Points on a hilly landscape, in no order, each with its height.
From any point a ball rolls to the lowest of the 2 points nearest to it. It stops when none of these is lower. Distance is the straight distance between rows; heights are no part of it.
q526 height 4.55: [ 98  92 123 105 104  57  77 104  93 114 107  69  82 134 105  66  99 116
 119  96  96 115  72  80 109  92 115 120 107  98  94 160  90 100 117 140
 140  86  58 112 112  93 115 121 135 119  69  97]
q259 height 2.30: [104 103  49  91 101 138  76 107 110  69 105 114 118  83  92 153  89  81
 104 123  79  91 126  97 114 101 100 100 110  98  92  59  98  97  56  56
 102 114 125  51 117 103  96 111 126  90 115  78]
q837 height 6.38: [ 98 119  91 114 133  75  91 109  88  81 131 131  69 103  76 102 114  82
 103  82  78 128  82 107  54 107  95 127  85 105  99 132  86  96  96 107
  85  86  90 107  95  89  93  88 123 114 117 116]
q174 height 1.67: [110  66 108 112  58 135 135  63  88 111  92 107 100  81  96  69  94 128
  92 109  98  94 100 104 122  87  89 101  77 120  71 101  92  98  87  71
  68 132 120 113 136 124  97 127 120 111 110 108]
q474 height 7.26: [ 99 126 109 111 100  92 106 139  78 110 118 149  76  95  92 139 114 115
  85  84  71 105  61 123  76 118 115  94  92 107 111 108  81  64  77  98
  97  70 114  52  68  87  88  81  83 114  90 105]
q572 height 1.02: [155 130  98  93 103 121 103 113 106 131  76  66 125 117  90  77  80 134
 119  99 101 120 113 104  90  83  87  72 127 105 110  54  79 120  99  72
  90  71 115  98  69  89  99  82  67  82 100  80]
q89 height 5.99: [111  91  80 118  98 107  63  72  94  91 108 107  52 100  66 101  92 101
 110 122  88 122 108  99  80  93 108 138 119 128  87  84  75 118  93 105
  93 125  94 106 158 107  88 114 114  79 152  84]
q499 height 6.77: [ 82 114  97 117 114  58  62 141  89 102 111 116  68 120  84 135 106 119
 110 113  67 109  85  92 111 121 130 113 118  91 115 117  77  92  90 136
 142  58  75  60 103  66  95  94 111 106  72  86]
q475 height 3.82: [108 107 110  74 105 143 109  88  98 108  60  67 121 130  90  44  83 152
  86  72 117 121  81  77  64  77  95  83 118 116  70 124  98 101 134  79
 102 136  81 127 124 137  97 107  72 105 115 115]
q902 height 1.07: [113 123 109  99 113 132 123 118 100 116  98 108 121  76  91 117  92 123
  80  76  66  98  80 134  92  96  91  94  89 132 111  64  94  97  89  61
  63  87 143  66  76 114  88  68 114  93  98 119]
q891 height 2.00: [130 142  90 101 118 125 122 126  94  99 107  94 138 100 107 113  75 113
 118  85  90 106 107 120 105  99  85  91 103 112 110  55  79  95  83  54
  81  80 146  80  61  89  89  69 109  80  83  85]
q368 height 4.19: [ 98  96  96  85 106  70  94 123  77  68 121  77  78 128 124 105 118  57
 123  85 122 110  80  93 110  94  88 105  74  99 126 142 136  82 124 124
 107  85  91 137  65  73 101  78  80  90  88 101]
q210 height 4.35: [ 76  93 113  93  86  55  64  98 105  80 104  74  82 121 112  86  96 112
 117 100 103 106 100  86 121 112 127 130 108 110 111 130  97 108 112 131
 141 111  66  82 144 102  95 133 118  98  80  71]
q265 height 3.32: [110  90  87  99  69  94  72  82 126  84  72  70  92 113  78 106  82 125
 131 103  95 105 109  77 116  94 129  75 137  84  83  82  68 117  58  97
 103 114  90  37 140  86  96 136 102 117 115  65]
q290 height 5.81: [ 97 111 129 107  89  92  95 104 116 114  92 101  87  97 100 112 101 121
  99  95  96  85 112 118 101 111 127  92 103 103 123  57  89 115  97 140
 114  98 110  72 109  99  83  76  56  74  93  75]
q715 height 4.89: [114  92  66  73 104 107  89 120 106  71  95  86 103 109  94 117 101  57
 132 121 125 112 107  81  98  91 110  98 119  97 105 107 113 108  90  74
  93 112  82 131 113  72  91 100  82 103 132  87]
q693 height 6.82: [ 91  79  79  93  98 115  80  56 104  98 105  94 106  70  93  65  92  96
 101 124  95  93 120  88 101  81  87 126  88 117  81 101  92 105  96  88
 106 122  94 121 141 117 112 140 140  87 114 103]
q423 height 3.19: [127  96  94 132  74 130  75 122  98 138  85 103  74 107 110 126  80 118
 114 138 106  82 105 115 115  85 112  93 112 111 112  58  74  99  89  87
 124  81 106  84 113  92  93 100  79  93 111  75]
q249 height 2.28: [127 123  86  91 119 140  91  83 116  91  83  76 138  91  90  96  76 123
 109 100  74 131 108  94 100  78  96  86 111 116  72  66  84 121  81  63
  98 117 113  83 111 109  90  92 137  96 104  97]
q430 height 7.44: [ 89 102  89  77  87  81 107 126  94  78 106  89 116  94 134 132 112  74
 101 104 123  67 105  94 121 127 105 109  81  83 150  81 129  95  97 121
 126  78  96  91  58  75 101  89  63  72  77  88]
q592 height 2.21: [ 64  84 134 120 115  91  94  86  79 119 129 124  83 134 147  90  98 132
  54  72 117  72  75 143  89  91  70 107 106 111  81 156 137  96 177 138
  73 112  97 135  76 116 133 113  91 117  73 116]
q217 height 6.67: [101  76  92 107  92  92 121  76  98  99 120 104  83  75  62  54 102  76
 118 119  96 107 108  76 109  91  91 108  92  98  79 125  70 102  76  79
  83 112 102 126 137 105 108 128 146 104 105 100]
q536 height 5.14: [121 105  67  85 102  92  88 115 127  63  88  86 103 112  66 118  95  72
 148 112 114 116 117  76 102 108 130  76 149  76  89 100  88 121  73  89
  71 101  88  99 117  55  96 109  77 114 144  74]
q941 height 0.92: [ 91  85 113 104  98 135 149  57  95  97  85 100 128  69  95  72  93 108
  80 106 100 113 119  84 128  98  79  68  91 114  58 100 109 116 114  64
  69 139 119 144 122 130 101  97 124 100 102 113]
q54 height 4.82: [126 112  64  84 123 111  76  75 147  87  82  65 149  69  70 107  78  96
 123 129  82 110 134  64 110 100  97  82 138  84  80  64  85 133  70 107
 117  85  98  92 105  86 114 102 116  80 113 106]
q442 height 1.91: [119 104 114 108  89 139 103 123  89 135  89 104  90  98 103 114  86 136
  76  90  83  87  71 134  87  75 103  93  97 132 106  75  86  94 107  74
  91  97 117  77 104 116  87  74  93 103 108 102]
q619 height 5.24: [129 100  80 101  91 132  87  62 112  92 112  94 109  85  94  83  69 102
 146 130 102 134 136  80 120  92  81 111 123 113  77  58  84 111  67  64
  88 116 117 120 115 108 110 127 135  65 120  72]
q949 height 2.43: [ 94 104 109  93 107  99  78 147  80 137 103  99  88 127 126 128 101 119
  86  98  87  87  55 111 112  87 109  89  91 106 120 127 106  64 112 113
 140  65  85  85  60  86 115  78  82 105  62  86]
q522 height 2.58: [ 94  99 102 120  96 129  90 131  79 148  84 122  82  86 114 143  94 124
  77 123  91  71  72 131  99  95 114 101  93 124 116  73  84  86 107 101
 120  74 108  86  95  95  90  72  68  90 103  97]
q309 height 5.66: [ 93 101 115  91 121 106  92  90 110 116  96 102 114  96 108  74 102 112
  70  75  76  99  91 113  72  78  91  95  75  99  89 120 114  96 115  96
 104 101  81  94  92 119 119 111 126 126  83 128]
q785 height 4.01: [105 115 107  95 116 115 159 103 125 113  90 118 118  61  63 101 116  70
  96 114  88 119 109  73 118 115 102  45 108  87  61  94 114  97  84  69
  71 101 118 134  91 103 104  62  99 108 108 131]
q932 height 3.27: [ 93  90 110  84  80 103  96  62  95  64  98  73 125 104 119  61  74 138
 125  90 110 121 122  75 111  99  89 113  81 107  96 107  88 100  87  84
 106 132  90 111 122 111  98 133 117  88  80  59]
q6 height 4.51: [111 127  49  75 125 116  63 104 147  61 103 101 139  55  81 136  90  85
 124 138  92  85 133  78 108 122 101  98 124  88 103  54  88 119  52 104
 117  65 110  67  90  77 111 107 107  62 105  91]
q207 height 8.82: [ 87  72 132 139  80  82 138  83  93 141 105 128  64  80  93  68 126  92
  82 120 112  68 101 127 116 103  94 107  85 115  90 104 102 116 132 119
  73 103 119 135 127 121  96 108 103 106 110 134]
q376 height 1.88: [ 92 105 120 107 114 111 130  86 103 100 106 123 127  56  85 104 114 112
  66  81  66  95  96 139 106 113  73  98  87 138 101  64 117 114 107  74
  34  93 150  94  72 122  93  69 129  97 111 150]
q544 height 4.53: [121 113  94  86 119 121 118  89 132  73  65  73 134  91  67 109  88  91
 121 114 102 140 127  58 121 107 119  36 148  82  54  90  98 132  86  83
  89 125  96 119 112  91 100  72  84 104 118  83]
q77 height 4.68: [113  91  87 120  79 121  94 105  66  92 115  99  99 117 135 124  83  92
 105 108 117  95 103 121 101  93  89 131  93 104 123  79  94 100 105  86
 102 115 114 108 105  97  84 100 104  84 118  72]
q992 height 1.53: [115 115 120  77 107  98 113 121  96 149  88  93 112 103 102  97 102 118
  82  88  89  92  82 109  87  83 103  83  95  96 122 100 105  78 106 104
 115  75  99  83  59 105 112  84  63  91  75 103]
q380 height 4.20: [ 99  96 140  87  77 130 118  94  96 133  75 101  83 119  94  67 103 157
  79  74 112  99  64 107  72  71 111  82 115 126  67 130 101  91 138  97
  84 135  91 105 132 145  93 103  80 118 113 126]
q303 height 2.41: [134 117  86  94 117  85  99 110 107 104  99  75 119 102  83  78  94  94
 127 102  86 113  99  85  83  83 100 100 110  83  98 105  84 100  81  86
 111  76  89 102  81  76 102  99 114 112 100 112]
q730 height 7.11: [102 131  74 118 113  82  94 126  89  85 114 140  73  82  70 133 115 106
  97 120  65  97  93 102  78 132 125 110  99  99 108  92  72  78  55 104
 107  66 110  45  90  75  84  98  83 104 112 108]
q671 height 4.83: [ 72  91 113  90  78 130 127  62 111 113  62  92 110  99 109  79 102 113
  79  96 134  70 129  96 116 102 116  85 105 103  76  82 125 106 127 109
  93 154 124 111 143 133  89 111  64  94 118 123]
q194 height 1.98: [133 121 113 100  95  91  94 127  95 138  86  69 103 123 105  86  86 127
 113 102 109  91 109 101 106  84  99  81 114  97 127  74  81  99 107 103
 125  59 101  86  61  82 107  85  59  80  73  66]
q32 height 3.70: [102 106 105  79 130  99  92 111  70  89 126  90  97 132 136 112 110  78
  91  63 107 111  60 110  94  89  76 109  65 104 118 141 143  68 129 127
  94  76 100 126  27  90 118  76  85  91  82 105]
q402 height 3.25: [114 102 131 118  86  86 107 111  71 125 119 104  82 119 110  87 107 122
  97  87  92 105  82 121  96  87 100 111  93 116 109 115  89  99 123 120
 110  96 100 108  97  97  93  84 104  97  82  85]
q124 height 5.33: [ 91 107 101 104 110 100  63  78 128 102  85  81  93  90  91  89  94 122
  87  97  84  95 110  98  78  90 119 114  98 114  99  77  92 125 106 142
 128 112  83  83 139 101  93  98  97  90 122 105]
q772 height 3.71: [ 90  98 121  93  83  75  97  86 123  82  80  87  83 119  83 101 110 115
 110  77  90 109  92  95 100 101 147  82 117  87  88  99  86 113  79 123
 112 128  93  49 147 109  77 109  94 122 100  85]
q119 height 2.26: [ 86  91  80  67  82 124  97  90 115  58  91  86 154  78 129 129  91  86
  99 118 103  98 138  74 132 109  95  86 108  93  99  84 133 109 100  70
 122 132  92  95 114 114  99 116 121  89  87  78]
q443 height 5.10: [ 71  92  95  80 110 116  85  62 138  84  69  86 104  90  89  87 105  97
  89 101 112  93 129  81  96  94 121  89 103 107  78  80 115 127 106 128
 107 147  97 105 153 111  91 100  83  96 129 117]
q908 height 8.74: [ 86  89 139 119  91  78 138  82 111 113 106 126  75  75  70  74 130  90
  82  82  82  95 110 119 103 114  98  91  86 115 100  84 105 115 105 113
  54 109 121 106 113 116  90  78 102 109 110 131]
q460 height 4.27: [110 127  89  94 134 110 132  98 141  83  88 104 118  61  48 111  98  77
 111 115  86 130 113  66 112 120 121  50 129  92  54  84  96 119  67  94
  72 102 112 121 107  75 102  56  87  98 131 117]
q211 height 4.58: [ 97  97  78  92 102  71  84 126  81  68 110 102  71 119 110 133 122  58
 127 113 122 108  91  97  93 108 113 119  99 107 124 121 116 102 106 113
 103  98  84 123 100  71  82  91  70  88 120  83]
q954 height 6.02: [129 109 117 106  77  87 108  94 133 119  75  84  88 111  82  88 106 110
 134 112 114  96 122 101 116 103 134  74 128  87 101  59  82 126  80 124
 100  92 108  84 119  90  90 100  58  89 105  77]
q93 height 4.16: [ 85  77  93 137  96  65 131  97  61  81 142 148  80  92  96 111 130  68
  85  99 102  83 107 121  97 129  72 134  74  84 114 118 106 103 111 111
  75 100 119 103  85 101  93  93 119 108 101 109]
q838 height 1.78: [134 119  85 101 130  89  98 113 110 135  93  87  95  99  77  88  96  87
 125 107  98 125  60  88  66  86  97 101 104  95  96 126  78  86  86  99
 104  55  83 135  62  74 100  88  92 117 118 146]
q69 height 4.75: [108 104 108  74 105 117 131  96 110  79  76  83 135 105  88  99 102  94
 111  89  93 137 105  71 100  95 112  45 123  80  71 113 107 103  91  63
  89 132  93 111 108 104  93  85  99 127  94  90]
q871 height 7.41: [112 113 138  88  83  97 118 134  89 128 109 137  77 121  93 133 115 123
  93  67  90 119  46 121  64  87 114  77 114 109  99 118  94  71 101 101
  77  94  94  78  83 108  87  72  73 115 102 100]
q43 height 2.80: [102 111 104  80 108 129 101  67  98  68  87  69 156  94 114  78  72 140
 101  86  82 135 119  78 109  93  87  86  94 110  74  93  96 111  94  63
 111 132 100  96 109 123  99 108 137  93  71  73]
q348 height 7.55: [133 110 103  72  98 119 105 133  90 114  84 102  92 128  95 128 105 115
 114  90 114 112  59 112  68  77 128  76 126 103 103 103  98  87  99  89
  92  93  84 103  74  84  81  75  44 111 123  94]
q920 height 8.55: [ 99 126 128  80 138  83 120  94 125 128  90 107 123  68  72  70 113  97
  82  70  81 124  97  83  70 107  87  83  88  83  94 106 103  84  89 116
  87  60  91 102  49 108 125  85 112 112  70 155]
q195 height 3.68: [115 109  84  98  94 127 153 108 104 105  98 136 119  60  81 131 120  75
  93 114  85  94  97 106 113 119 112  85  99  96  79  67 115  90  68  70
  60  98 133 108  86  90  96  74  82  99 128 130]
q44 height 8.35: [ 87  94 116  85 119  75 104 108 122 140  91 102  89 113  97  81 124  57
  84  88 132  99  84  82 100  95  71  71  69  73 102 151 127  65 118 132
 101  66  76 139  53 120 129 112  84 126  59 143]
q181 height 3.06: [ 90  95 122 107 125  92  99  99  65 109 134 119  87 122 135 103 107 103
  70  66 103  97  65 141  80  89  70 120  75 112 104 136 126  92 151 129
  77  92 102 131  52 102 117  83 101 102  91 106]
q310 height 8.64: [ 95 108 145 104 111  72 129  94 106 119 117 129  99  62  73  69 125 101
  78  73  79  94 106 115  85 116  87 101  76 106 108  92 106  95  98 119
  70  67 115  89  62 106 111  80 116 103  74 144]
q198 height 3.41: [ 98 109  98  61 130 111  94 104 111  99  69  57 140 129 107  64  87 110
  88  71 101 129  93  73  76  86  92  82 109  92  97 129 122 105 132  89
 121 119  69 130  99 117 110 104  81 109  95 110]
q72 height 3.30: [ 92 108 106  96  98 101 146 114  92 106 106 152  90  78  87 128 134  68
  92  88  99 106  77 113  78 125 109  83  87  93  97 106 110  71  76  91
  57  94 120 103  71  88  90  83  68 118 116 130]
q909 height 5.20: [ 48  95 131  95 122  67  82  98 110 107 101 148  70 114 121 130 130  73
  73  67 121  98  72 124  76 119  95  86  78  93  94 135 129  74 126 137
  72  91  68 118  69 111 114 107  71 128  81 125]
q143 height 5.54: [ 81  65  99 105  40  99 115  72  84  83 106  82 108 108 149  91  81 108
 118 121 155  82 116  91 142 111  84 135  85  95 122 117 110  87 105  99
 113 127 106 128 122 115  98 153 106  79  92  72]
q621 height 2.87: [118 101  60  97  86 130  51  86 133  81  90  85 107  93  81 120  67 108
 129 121  87 112 132  77 120  92 102  78 139  95  81  58  74 112  46  71
  99 105 113  44 121  90 114 130 125  96 121  63]
q102 height 6.01: [ 94  92  84  76 118 110 105  89 133 130  56  79 137  83  88  67 107  92
  81 119  96  94 114  72  97  86  96  73  98  78  84 110 123 104 110  89
 134 100  77 122 109 122 114 120  94 115  98 149]
q227 height 4.96: [106  81  71  80  71  67  80 124  83  55 134  81  90 102 117 102 104  58
 125 117 123  86 124  80 128 111  75 138 102 103 136 112 123  92  95  98
 125  90  84  94  96  82 110 123 132  72  77  75]
q531 height 6.16: [ 99 101 110 136  86  94  75  86  92 109 104 125  48 108  72 105 109 135
  98 115  75 119  96 114  97 105 116 125 114 138  94  78  77 124 110 133
 106 114  96  89 158 110  70  89 109  86 129  95]
q796 height 8.03: [ 82  84 113  89  94  91 126  99  99  95 100 102  95 109 109  85 114  71
 102  93 119  95 100  95 100  94 106  87  84  86 101 127 113 101 113  97
  94 125  95 128 115 110  95 108  95 119  94 103]
q753 height 6.97: [106  79 101 130  67 108  94  72  96 117 115 112  82  78 103  86  97  99
 100 128  95  79 130 104 117 100  85 130  87 109 106  63  89 106  90 105
 114 110 115  92 130 117 101 122 123  77 109  95]
q588 height 2.36: [102 111  75 102 128  70  95 124 113 100 104 104  72  99  65 112 105  57
 133 116 107 120  70  72  71 107 110  96 111  82  98 136  79  82  73 106
  96  69  82 128  89  60  94  97  87 119 134 130]
q717 height 6.51: [127  90 102 110  93  87 118  77 106 112  90  64  92 103  67  38  84  98
 141 121 110 124 101  64 106  86  98  95 117  92  76 112  57 113  83  76
  85 104  89 135 126  89 103 119 117 106 110  93]
q786 height 5.80: [133  94  91 123  76 115  65  74 119 102  85  93  54 112  66  99  79 126
 128 119  98 123 109  92 105  89 121 108 140 118  79  62  67 127  71 116
  87 116  99  83 152  94  96 118  95  89 154  77]
q138 height 3.48: [ 97 115 100  81 122 117  80 103 106 109  86  61 137 112 125  68  79 122
  69  84  90  86 120  95  99  90  93 108  82 102 122  91 121 102 124 101
 143  98  86  96  89 114 121 103  93  83  75  93]
q75 height 6.19: [108 110  69 112 135  97  93  92  94  80 123 123  69  83  53  98 106  68
 109 110  80 125 105 102  67 108  97 134 100 119  88  93  81 116  87  87
  66 103 108 120 128  95  88  87 122  85 151 109]
q256 height 4.98: [130  97  93 109  82 127 108  82  84  86 114  99  93 112 107  91  80  93
 129 110 113 125 116 101 102  90  91 118 106 117  95  76  85 111  88  67
  76 127 114 132 120  95  88 106 108  84 128  73]
q188 height 6.04: [ 71  88 125 123  63 107  81 108  97 103  85  76  85 125 143  96  61 142
 101  92 109  76 106  98 138 106 112  92  97 108 120  95  74  80 107  99
 145 108 103  63 125 119 109 113  91 101  51  43]
q986 height 5.43: [ 73 104 125  98 115  88  91  97 110 104 106 145  81  99  98 117 122  98
  72  56  78 108  77 128  59 105 101  88  81  97  92 118 112  86 106 115
  76 100  77  83  86 115 103  99 102 134  97 127]
q407 height 2.55: [121  99 122  99 105 100 104 111  68 142 109  75 101 135 122  63  95 127
  78  87  97  93  80 108 102  72  79 108  83 110 109 138 116  86 139 119
 124  86  97 120  65 113 128  98  99  94  64  95]
q231 height 3.78: [ 77  91 117 108  85  93  81 101  95 129  97  90  97 109 130  73 102 127
  79 109  99  63 100 103 121  92 112 114  81 107 102 130 113  92 129 122
 147 105  80  90 118 116 114 131 110 106  64 100]
q856 height 1.99: [136 129 100 119 104 135  91 115 106 110  99  90  99 107 114 108  60 123
 122  94 106 109 114 122  95  97  88  98 107 123 127  31  71 117  90  80
  86  76 133  91  76  92  93  73  82  66 108  69]
q214 height 4.06: [ 99  99  96 102  84  72 116  89 109  64 110 116  84 105  68 105 117  75
 122  97  88 109 129  88 110 122 126  95 112  79  97  89  91 109  66 100
  88 127 111  70 136  95  83 106  99 105 110  79]
q850 height 7.29: [ 67  89 101  78 104  74  93 108 107  86 104  95 113  89 133 104 121  75
  79  99 110  59 116  99 111 119 101 120  70  87 130  97 145 105 119 126
 129  91  75  96  81  96 115 105  94  86  78 108]
q587 height 1.66: [109 108  87  94 123 126 121  79 103  83 104 108 135  71  92 105  97  82
 103 110  82 121 118  92 111  94  91  89 101 113  61  92 105 113  95  58
  86 123 116 121 111 112  94  88 145  99 106 107]
q287 height 5.85: [ 67  87  94  82 128 104  83  70 134 106  73  92 116  80  93  73 102  92
  76  95  86 100 101  79  81  79  92  78  88  85  69 128 113 104 110  94
 105 116  69 109 119 119 118 128 133 139 102 154]
q341 height 7.79: [107 108  71 132  92 105 101 128  68  65 137 101 106 116 130 132  70  79
 117  99 118  82 117 110 123 115  67 133  93  88 141  70  78  80  84  74
 108  81 144  71  66  85  98  90 129  80  83  60]
q724 height 5.58: [115 114  94  92 110 117  88 105 113  88  93 101 104  92  88 119  98 104
 104  97  89 105 105 109  76  97 121  99 102 105 108  64  92 119  80 105
  99 100  98  86 106  83  83  81  74  91 120  93]
q312 height 3.69: [129  86 102 117  54  98  99 107  84 143  91  86  87 122 121  92 100 107
 126 143 123  79 104 101 133  78 108  98 107 100 107 100  91  91 103  95
 137  90  97 112 111  96  95 126  87  98  88  84]
q906 height 8.25: [ 99  94 122  92 115  97 130 102  98 139 101 114  97 101 101  75 114  77
  77  80 113 107  86 105  80  80  63  75  75  89  97 138 118  86 127 105
  70  86 105 144  63 122 123  97  96 120  77 137]
q59 height 3.23: [100  97 110  97  96 115 105  96  77 127  93  63 131 121 133  44  83 138
  64  86 102  71 111  93 118  89  76 111  74 100 112 126 118  89 132  96
 139 100 100 102  84 128 135 132 105  94  51  95]
q326 height 3.36: [ 96 120  53  67 134  90  69 123 120  56 108  90 134  79  91 133  95  71
 116 105  78 110 101  82  84 108 105 114 113  90 105 111 109  97  70  80
 113  86  84  73  92  77 100 109 131 105 104 107]
q362 height 4.52: [ 75  91 133 107  73 113 111  81  90 137  81 113  82 111 116  82 110 136
  79  95 125  66  92 122 103  93 122 100 107 120  74 123 110  96 146 117
 103 135 111 105 142 133  84 117  77 110 104 124]
q308 height 5.09: [120 101  79  90  92 106  67  83 127  88  96  69 114  96 101  85  79  94
 137 128 110 113 140  75 106  93  97 105 126  94 109  68  89 124  81  98
 116 100  90 105 115  91 109 126 107  75 110  74]
q651 height 1.14: [ 61  73 118 129  88  97 122  73  74 113 108 107 109 104 144  83  96 125
  48  87 133  59  94 152 103  92  76 116 103  92  96 131 124 101 166 119
  73 126 116 120  93 112 115 122  94 112  94 122]
q224 height 7.93: [ 73  90  85  86 127 101 104 105  95  70 112 121 103  96 110 113 113  49
  96  92 108 104  98  98  80  98  86  97  75  91  98 129 124 102 112  79
  77 115  92 135  97  96  98  95 115 118 110 114]
q618 height 7.81: [ 82  88  89  73 114 121  92 117  82  93  91 109 112 115 142 134 110  79
  75  85 120  90  71 122  73  89  91 104  77  99 108 127 147  83 132  89
  90 112  84 124  70 104 100 100  85 120 110 120]
q791 height 6.52: [ 78  92 112 144  87 109  97  84  87  95 111 122  86  83 108 126  90 116
  69  86  91  90 115 135 105 136  85 127  90 114 138  34  92 117 108 123
  84 118 137  66 105 115  78  62  87  77 124  84]
q699 height 2.54: [ 84  78 100 120  94 117 151  78  86 102 106 129 133  63 109 116 114  89
  56 101 102  80  99 145 115 109  66 102  96  87  94  77 119 108 117  79
  46 108 136 111  81 110 101  87 126 109 117 138]
q605 height 4.02: [ 59  97 133  86  96  57  92  73 120  86  79  72  87 119 110  58  99 120
 111  80 120 100  85  84 111 111 139 109  99 103  79 148  97 110 117 129
 127 121  83  97 157 130  90 134 104 116  82  93]
q951 height 1.68: [ 98  99  67  71  96 116  83  97 126  39 102  99 129  80  91 147 100  70
 119 118  92 112 141  75 118 115 113  81 131  90  90  80 118 117  68  81
  96 128  99  82 125  92  97 103 107  91 116  69]
q409 height 4.13: [119  90  88 128  67  81  98 128  62 121 119 109  77 112 116 123 117  87
 121 143 112  73 100 105 134  92  95 118  96  95 119 102  93  82  99 112
 136  63 108 103  84  75  94  99 102  86  83  87]
q472 height 6.70: [ 72  90 130 140  68 125 112  96  88 127  95  96 100  96 133 122  70 130
  58  88 122  86 100 144 111 116  89 119 114 102 142  53  88  93 134 127
  93 119 136  80 105 116  89  65  74  75 116  75]
q593 height 3.79: [136 105 101 117  84  93  97 120  54  81 135  97  80 143 113  93  95 113
 123  81  95 121  74 113  94  75  92 111  95 114 104 135  79  91 102  82
 101  96 104 102  88  83  88  98 121 110  86  67]
q641 height 2.85: [ 98 111  74  94 107  87 121 130 107  78 108 138  79  97  72 130 130  43
 120 115 103 108  90  82  86 121 120  84  99  77  91 126 102  70  56  86
  79  94 103 106  98  73  90  98  75 126 130 118]
q857 height 7.61: [ 99 104 105 113  86  88 102 123  67  81 126  83 104 122 136 122  86  93
  99  81 114  85 108 113 120 112  89 120  86  88 149  82 102  87 105 111
 118  87 117  85  59  78 100  72  91  76  72  57]
q867 height 3.72: [ 66  83  94 121 113  72  80 105  71  94 122 150  76  89 112 131 134  86
  73 107  82  76  96 127  88 123  95 131  68  94 109 115 117  98 113 116
 106  90  85  80  85 103 101 106 109 108  95 115]
q557 height 5.59: [133  97 110 116  79 109 105  92 114 101  79  90  58 115  49  90 100 127
 111  90  83 125  69  96  92  88 132  88 135 119  65  82  70 118  77 102
  70 117  93  87 150  99  83  88  99 121 151 111]
q135 height 2.11: [ 62  65  92 123  81 111 143  65  83  86 107 105 146  84 138  98 102 102
  43  99 138  76 105 148 121 104  64 113 105  61 106  97 117 103 141 100
  70 129 120 114  88 106 108 110 121 110 109 113]
q583 height 3.67: [ 76  84 115  85  83  75  98  55 119  70  82  73  93 107  91  62  88 120
 135  93 122 114 108  71 114 108 124 105 100 101  81 114  77 108  81 107
 103 138  89 104 159 118  85 136 101  96 100  70]
q425 height 3.75: [ 97 130  70  80 137  89 108 114 121  65 120 126 140  58  77 114 114  73
 110 110  75  97 116  77  93 122  99 102 101  81  81  99 102  82  59  87
 110  73 109  79  76  83 102  97 137 103  93 129]
q179 height 7.68: [ 97 104  96  62 119 119  79 123 102 113  78 100 102 114 117 126 107  98
  90  93 116 103  61 106  64  87 121  97  97 108 111 119 126  86 119 109
 115  94  64 121  75  97  96  86  50 108 117 118]
q478 height 4.28: [118 107  78 102 111 112  99 123  65  89 124 111 106 116 122 125 101  85
 104  89  93 101  76 126  83  81  89 122  76 108 109 117 104  89 101  72
  94  98 116  99  77  90  89  95 122 106 100  96]
q25 height 8.45: [104 103 127  97 130  70  99 103 107 121 113  99  95 103  85  64 114  80
  90  74 104 106  95  85  82 101  86 106  73  78  99 139 113  77  98 139
 107  56  76 113  50 100 134  96 128 120  58 138]
q763 height 5.79: [ 69  76 104 123  52 117  83  91  87  93 108  80 101 108 161  98  55 125
  98 110 131  72 118  95 140 114  83 132  82 100 139  97  96  82 108  99
 138 117 108  85 114 118 112 136 113  84  74  59]
q31 height 6.34: [ 84 100 122 138  89 113  74  92  93 103 109 120  61 101  98 111  90 148
  71  83  73  99  98 129  96 111  97 115  96 150 115  54  80 119 119 124
 102 115 116  66 134 121  76  63 100  83 117  83]
q866 height 4.57: [119  99  88 102  92  68  85 128  91  91 125  93  96  99  97  92 107  81
 118 118 112  68 121  79 117 101  98 127  90  87 128  95 100  85  82 114
 144  53  91  85  69  70 112 100 122  81  67  94]
q748 height 5.37: [125 115 101 107 102  75 110 109 119  93  87  96  76 119  56 107 103  99
 137  86  93 121  84  90  79 106 138  77 143  79  82 102  71 114  72 110
  73  91  91  89 119  68  85  90  75 123 138  98]
q397 height 7.13: [ 77  88  95 115  88 100  83  87  98 101 109 103 108  82 135 101  99  92
  75 115 110  56 132 111 110 110  88 135  76  95 124  68 115 107 121 119
 127 106 100  97 107 112 107 109 107  73 100  97]
q946 height 2.94: [113 125  92  68 133 103  96 106 116  91  82  61 154 101  98  86  88 105
 102  88  84 124 116  76  90  95 101  83 110  83 103  92 109 115  97  91
 124  90  83 103  76  94 108  89  99  93  78  99]
q768 height 6.18: [141 102 116  92  90 107 123 100 130 144  49  70  95 113  62  75 105 119
 118 111 111 108  97  96 101  89 131  64 141  93  84  75  88 122  95 108
  86 100  99 108 117 105  93  89  40 105 123 109]
q236 height 3.14: [ 79 101  98 104 125 100  75 129  76 108 119 113  94 104 131 127 103  96
  69  91  83  69  75 122 102 105  96 124  60 106 120 116 115  81 109 107
 130  69  90  76  58  93 118  90 112 102  72  96]
q464 height 5.27: [110  73  83  94  57  91 102  89  77  68 125  86 104 109 122  91  92  75
 138 119 129  99 119  80 132  96  78 121  99  96 116 110  99  94  89  76
 104 114 102 122 105  92 103 138 123  82  89  64]
q437 height 2.86: [ 99 107  63  59 111 115  59 129 118  60  98  73 135  92 129 129  81  82
 105 109  99  97 116  92 106 103  97 112  98 106 128  87 126 112  92  74
 124 103  78  78 100  88 102 106 110  92  91  79]
q577 height 4.18: [ 74  91 119 102  94  87  75 104  97 132  99  93  86 131 129  68 109 132
  96 109 108  91  67  93 117  89 112 113  93 116  77 182 115  91 142 135
 139 101  69 123 122 113 116 141 118 127  65 113]
q358 height 4.93: [ 72  84 130 123 111  66 104  95  87 117 126 163  70  93 110 118 133  76
  70  78 113  87  81 133  86 117  68  99  71  90  91 133 118  77 118 139
  61  69  95 116  42 107 124 109  94 132  63 137]
q86 height 6.94: [ 93 104  71 115  93  64  67 125  98  96 108 121  64  93  73 145 123  92
 110 144  82  83 113  93 108 124 128 120 114  90 120  99  86  96  73 120
 134  70  85  54 117  82  92 114  97  90  99  84]
q842 height 4.56: [ 64  82 103 129 125  74 118  89  66  82 130 160  91  80 116 127 128  81
  63  77 103  89  80 152  80 132  63 122  78  87 104 110 115 100 117 107
  43  94 115 102  49 101 102  90  96 117 104 134]
q22 height 6.58: [104 107  89 126 106  74  67 115  72  91 129 122  67 118  82 114 106 114
  99 106  64 118  87 105  83  99 108 133 102 109 107 128  75  98 101 109
 122  87  81  78 119  91  91 104 139 106  96  85]
q549 height 6.35: [123  96 101 100 113  85 126  99 124 135  63  50 100 120  61  52  90  93
 130 109 111 127  85  62  91  93 105  62 133  71  83 112  72 120  99  87
  93  97  87 139 105  95  99  94  74 118 116 117]
q782 height 8.14: [ 83  85 116  84 103  98 166 100  95 114  95  98 120 103 102  79 112  64
  90  95 129 102 107  80 118  97  73  55  88  64 102 125 122  97 123  84
  82 114 115 155  83 117 106  89  92 104  78 114]
q199 height 4.15: [ 94 107  72  88 100  94  97 105 118  70 112 119 119  64  92 127 119  71
 104 122  89  71 130  86 104 126 106 112  91  80 116  66 105 103  65 104
 118  81 106  72  93  83 100  99  99  76  99  98]

For each start below, name the point where the ball stops.
q906 => q651
q717 => q838
q143 => q902
q474 => q651
q308 => q951
q986 => q992
q531 => q651
q671 => q838
q210 => q941
q544 => q838

Call two points neighbours if one is among the 2 nearest of the other. Go from one point of each pair to the other, from neighbour to neighbour, staying as low as possible. Name the highest point that can't be avoided.
q838 / q951 => q619
q407 / q941 => q526
q651 / q902 => q699
q992 / q902 => q891
q407 / q838 => q138
q572 / q992 => q194
